Points, in no order, along strands that fork and pass close to each other.
In the rows, 128 means zero.
Points whose rows are less than 116 apart are linked; no others are. Some points are linked to none.
J_52: [ 90 163 116 104  83 129 132 129 126 183 167 132 151 120 150  46 103  74
  94  84 140 145  98 115]
J_953: [154 101 149 100 100 181 174 165 150 144 158 142 145 128 152  64 141 128
 188  87 112 132  59 148]
J_987: [136 172 136 158 116  98  89 161 118 148 113 147 104 127 108 156 136 151
  57 151 152 156 102 114]
J_930: [114 135 132  82 114 156 149 152 123 178 171 134 120 116 156  50 127  57
 140  68 134 136  93 126]
J_859: [168 169 107 166 177  90 143  56  94  96 145 103 164 144 106 184 115 134
 111 133 111 125  74  86]
J_945: [ 56 126 106 154 124 138  76  59 117 110 107 147  74 138 130 163 174 125
 125 154 136  93 186 129]
J_601: [183 106 150 172 150 124 187 112 105  76 122 126 117 115 164 131 137 167
 145 157  79 158 111 154]
J_527: [139 176 166 134 112 141 190 115 113  94 172 135 166 104 155 101 139 139
 136  94 108 165 117  93]
J_152: [135 115 118 169 149 128 190 107  96  93 106 131 105 142 156 123 124 184
 171 146  74 136 171 182]
J_973: [151 125 164 131 105 124 135 226 131 188 160 125  82 137 124  50 136  95
 144 125 122 134 124 135]
J_640: [136 102 174 141 157 148 201 156  82  54 152 139 113 138 134 133 140 152
 136 152 128 125 179  78]
J_787: [169 136 113 142 127  81  53 119 171 158 109  97 112 130  88 164 157 125
 155 118 120 123 105 117]
J_443: [141 156  99 149 154 108 103  42 114 107 111 104 157 146 117 198  97 137
 125 121 107 126  83 140]
J_477: [160 135 105 104 124 138 151 127 104 121 102 136  85 147 119 155 194 127
 149 146 174  95  91  84]
J_679: [107 104 104  78 148 168 184 157 118 161 132 147  71 113 174 104 113  95
 120 103 114 127  98 196]
J_854: [103 113 165 166  83 152  65 184 145 146 147 161 115 142 135  95  79 103
  68 133 121 146  94 151]
J_700: [118 163 135 159 120 136  73 102 117 113 137 109 161 151  96 111 146 141
 209 101 123  91 202 149]
J_908: [112  82 124  96 158 142 125  74 141  63 130 145  80 119 152 215 149 116
 124 145 127  78 127 128]
J_860: [148 150  82 186  99 117 119 110 103 151  75 142 130 131 142 121 120 137
  64 175 118 154  83 125]
J_349: [115  96 100  71 134 128 131 143 162 175 111 108 109 111 141 119 106 105
 147 114 132 102 131 161]
J_326: [137 145 119 168 131 145  73  77 102 101 131  88 176 170  83 151 108 148
 215 113 134  98 146 154]
J_592: [179 126 157 190 157 112 160 126 109  92 127 130 160 109 142 132 111 155
  84 170  98 180 104 131]
J_852: [199 123 122 172 134 111 101 103 141 140  91 116 145 112 123 143 153 110
 118 184 136 143  58 122]
J_564: [108  74  95  72 125 212 177 131 131 133 132 144 158 135 122 108 155 121
 162 113 133 130  72 142]
J_937: [ 75 107 149  81 150 150 118  86 134 113 154 120 200  99 148 133  66 101
  86 117 159 124 150 142]
J_408: [153  93 144 190 144 155 135 128  97  99 115 117 180 137 100 109 137 105
 115 178 136 137 136  35]
J_170: [ 60 116 137 154 174 129 113 133 157 112 149 135 171  99 102 119 106 109
  75 141 150 146 159  97]
J_168: [136 144 165 122 113 111  96 119 179 128 173 135 124  86 155 145 131 123
 112 103  95 146  88 153]
J_29: [126 131 132 142 184  84 117  87 152  99 131 117 156 110 135 186  84 152
  88 136  87 151 137 175]
J_389: [137  65 130 193 175 140 145 139 111  94 103 123 121 118 111 120 163 109
 104 215 137 120 150  64]
J_393: [149 158 132 133 139 108 166  86 149 121 161 106 186  89 139  96 147 116
 144  99 105 159 112  91]
J_119: [ 94 100  98 176 122 133  96  68 129 120  89 142  64 138 151 140 162 150
 149 167  91 108 168 170]
J_275: [148 125  77 128 168  45 161 133 199 180 123  89 144  87 122  74 133 126
 122 133 106 142 131 140]
J_744: [113 115 134 201 134 134  71 124 143 120 119 117 168 140  71 111 137 119
 156 140 121 136 170  88]
J_194: [124 107 135  99 183 108 168  96 156  84 142 115 146  84 160 180  91 130
  89 142 104 135 147 156]
J_770: [146 122  55  85 138 110 186 140 125 183  61 102 130 139 129 110 112 153
 130 133 146 124 118 130]
J_906: [166 153 134 102  95 113 142 213 106 198 130 131  54 138 137  97 129 122
 122 127 155 133 107 156]
J_116: [136  80 144  94 196  90 142 144 170 122 161  86 145  88 110 143 120  99
 100 149 147 119 149  89]
J_791: [130 161  88 132  98 133 119  76 126 137  97 123 155 145 131 126 128 132
 167 103 116 126 115 130]
J_299: [ 75  97 190 142 117 170  71 165 141 119 180 159 107 106 136 123  97  88
  89 119 115 146 127 151]
J_489: [157 147 115 158 158  67 162 125 182 138 155 112 171  79 135  76 130 131
 104 125 105 173 105 130]
J_207: [156 129 186 132 127 107 133 152 138  87 155 127 122 133 132 158 107 175
 165 101  84 147 168 166]
J_17: [156 118 157 108 141 100 128 152 121 105 117 109 139 159 114 171  76 178
 139 116 126 143 169 153]
J_659: [120 153  98 151 127 121  63 120 121 147  97 100 158 158  94 109 121 144
 164 130 135  82 216 168]
J_414: [138 166  81 176 130  77 102 138 153 159  93 141 115 114 121 131 123 146
  55 154 135 156  85 142]
J_645: [189 141 144 162 127 117  86 104 110 131 112 110 181 145 101 141 133 124
 114 138 144 146  65  71]
J_617: [150 119  59 110 130  64 147 122 171 203  76  93 137 126 135  83 105 129
 125 135 110 121 114 152]
J_336: [106 180 173 132  99 100  84 154 140 129 158 142  99 138 103 155 145 160
 143  87 116 136 177 127]
J_421: [ 83 114 160 113 154 131 121 116 131 126 169 125 193  96 125 111  93  95
  61 124 155 155 119  79]
J_944: [107 137 150 126  76 171 159 138  90 117 155 171  57 125 185 104 149 139
 130 108 119 137  97 155]
J_989: [ 73 161 153 152  80 131  84 169 133 147 150 152 107 147 108 102 126 128
 130 117 127 119 196 138]
J_66: [139 128 161 124 169  87 131 131 139 124 151 119 179  98 125 129 101 135
  55 138 143 168  96 101]
J_220: [147  89 150  92 196 106 198 152 152 105 165  95 134  73 150 139 110 112
 102 152 120 142 146 127]
J_867: [ 98 122 149 101 130 132  40  96 159 127 132 127 145 126 101 193 138  92
 112 112 149  96 112  82]
J_692: [ 85 161 134 127  56 154 110 151 126 159 135 147 107 163 128  77 138 118
 175 100 125  91 167 139]
J_495: [111  83 118 103  99 189 138 146 135 156 113 157  73 133 165 106 130 107
 153 115 109 100  72 188]
J_24: [ 95 100 114  81 140 160 162 122 113 116 122 119 167 121 149 122  67 116
 100 134 162 131 147 136]
J_183: [153  67 118  91 150 144 127 130 129  75 100 134  90 141 137 208 121 132
 117 158 142  93 109 134]
J_153: [132 124  86 121 135 160 118 103  99  93  95 122 163 182  97 145 124 163
 192 127 143 106 161 170]
J_111: [206 112 186 117 124 131 133 160 111  86 135 145  90 146 118 172 164 146
 157 151 165 120  95 115]
J_752: [ 95 130 110 103 114 161 157 134  76  82 111 153 110 175 118 163 123 156
 125 135 164 113 170 110]
J_251: [106 165 117  70  82 144 141 106 115 146 151 134 160 121 150 105 104 109
  99  70 171 151  75 101]
J_955: [178 141 102 116 106 106 168 141 124 189 102 100 169 128 128  55 135 133
 149 116 146 141  87  87]
J_403: [123  92 192 122 135 133  94 203 161 136 195 130  78  95 128 112 118  86
 122 111 116 145 137 159]
J_315: [ 99 187 114  95 148  74 154 110 165 134 174 122  99  70 145 154 155 119
  93 101 119 141 135 134]
J_81: [149 127 161 136 182  66 104 137 132 116 128 111 151 140 104 185  80 174
  85 135 110 158 141 136]
J_788: [168 114 134 117 139  91  96 151 158 139 114 102  82 117 109 176 154 133
 141 143 130 112 133 127]
J_593: [119  99 131 166  87 138 117 120 135 128 106 156  55 146 176 117 145 152
 143 152  74 111 129 184]
J_642: [105 103  90  73 102 166 130 159 153 186 104 137  91 150 130 109 126 112
 174  95 131  88 102 177]
J_36: [155  58 143 140 150 150 121 142 114  95  96 122 102 131 126 168 134 113
 111 190 138 100 134  97]
J_807: [152 152 123 144  82 136 156 152  78 123  97 145  68 172 124 120 190 180
 182 115 128 132 130 109]
J_716: [118 131 121 135  78 163 187 156  81 131 111 172  59 160 158  94 161 185
 156 120 117 130 108 153]
J_628: [160 114 148 184 116 113  53 145 160 140 118 109 126 142  74 132 159 124
 174 128 111 132 132 100]
J_542: [104 114  77  91  99 175 124 136  93 107  82 150 130 193 103 156 131 164
 150 140 158 114 143 151]
J_54: [134 196 137 154  74 104 118 143 102 133 127 142  91 161 114 131 152 169
 166  90 108 139 158 122]
J_15: [104 135 162  77 121 119  67 110 170 133 157 127 130 105 133 186 115 116
 113  88 132 123 114 135]
J_903: [ 77 161  91 154 122 124 125  94 102 124 101 131 110 137 106 132 169 126
 141 141 136 109 194  97]
J_530: [133 171 117 133 157 103 161  69 119 102 145 114 173 114 129 149 141 120
 109 114 119 137 118  79]
J_447: [109 182 139 115 106 104 103  98 128 133 135 140 162 140 139 139  83 159
 114  96 119 134 158 173]
J_193: [125 160 154 109  75 144 117 131 126 133 157 152  90 109 164 135 137 122
 117  95 124 135  83 146]
J_648: [131 106 128 125 142 125  91 135 123 138 110  92 197 144 103  74  92 145
 164 125 153  90 220 158]
J_61: [168 151 162 189 182  88 112 136 126 109 131 145 170 121 111 143 123 151
  64 168 139 173  75 102]
J_249: [134  93 168 121 134 150 137 209 112 145 160 123  76 111 130  94 128  94
 134 135 130 142 149 132]
J_501: [133 143 124 108 117 115 116 114 127 110 120 129  80 136 124 185 169 135
 137 118 139 107 126 103]
J_795: [117 100 130 142 154 104 128 164 146 148 119  94 153 129  92  96 112 131
 156 150 130 123 224 123]
J_462: [ 70 154 112 141 103 138 146 147  69 125 102 144  84 148 117 132 135 143
 104 150 156 118 209 103]
J_141: [123 103 150 120 168 116  76 126 156 109 142 119 132 130  82 186 144  95
 118 139 149  88 152  61]
J_140: [ 54  97 129 109 146 156 125  99 158 115 155 137  93  70 158 136 136  84
 132 137 107 102 171 178]
J_982: [169 125 107 197 145 127 121  96  91 116 100 100 162 148  90 122 156 109
 138 165 129 127 107  53]
J_883: [130 135 125 139 148  98 168 148 144 137 129 111 144 124 129  91 117 152
 166 133  91 132 202 156]
J_311: [120 144  77 146 114 124 143  89 114 132  81 132 130 126 154 136 111 138
 111 144 103 133 130 149]
J_471: [179  81 147  90 187 106 134 124 154  90 164 121 152 123 106 173 122 103
 131 133 152  80 133  56]
J_778: [132 144 115 119 134 127 188 118 133 108 125 134 149 132 160 108 102 168
 167 116  90 129 164 194]
J_727: [ 61 118 144 144 151 139 114 102 146  93 157 143 127  89 131 148 142 107
 100 144 123 125 174 127]
J_432: [197 147 105 136  81 109  87 120 143 181  82 129 116 129 139 131 147 121
 130 147 139 127  44 140]
J_12: [139 131 152 162  83 138  93 186 100 152 109 154 107 140 136 125  91 144
  50 163 141 158  98 138]
J_41: [185 158 123 101  73 119 121 166 129 192 100 145  71 133 140 120 160 128
 153 138 161 120  56 154]
J_912: [ 86 189 103 111  82 131 129 110 135 165 136 129 168 143 135  61 128 120
 158  91 136  96 166 141]
J_433: [126 118 147 158 152 127 115 123 118 113 131 107 200 146  80 109 121 111
 123 139 147 134 173  36]
J_188: [ 76 101 129  74 153 170 157 131 127 122 163 142  89  90 171 124 101  76
 124 103 117 127 139 186]
J_699: [133 111  70  92 137 151 174 139 116 149  75 127 106 144 122 136 161 143
 147 138 151 108 102 118]
J_47: [ 89  89  93  79 137 200 191 133  98 101 122 148 161 145 132 118 113 131
 128 137 153 135 115 136]
J_465: [ 98 105 119  76 133 211 184 152  98 142 160 154 125 122 138  76 146  83
 152  79 143 142  84 130]
J_480: [116 196 106 132  49 131  98  90 126 164 116 138 171 163 128  88 123 127
 149  78 128 126 110 110]
J_339: [142 160 143  83 102 157 142  97 121  96 160 142 162 121 145 145 142 119
 115  86 168 142  50  84]

Follow the links from the first point to the second, and from the first to the third. Name the last point that the two ways share.
J_903, J_188, J_47 | J_421
J_495, J_251, J_883 | J_421
J_692, J_744, J_36 | J_408
J_36, J_393, J_807 | J_408

A fork is a point with three links. Follow the links from the first point to the second and name the forks in between, in order.
J_617, J_36 | J_408
J_188, J_778 | J_421
J_859, J_987 | J_393 > J_408
J_854, J_443 | J_408 > J_393
J_443, J_477 | J_393

A fork is a point with three links, a tip a point with one. Leave the first point through the second and follow the links. Name the first fork or tip that comes.
J_860, J_414 | J_408
J_648, J_795 | J_421
J_787, J_788 | J_393
J_311, J_791 | J_207
J_601, J_152 | J_593
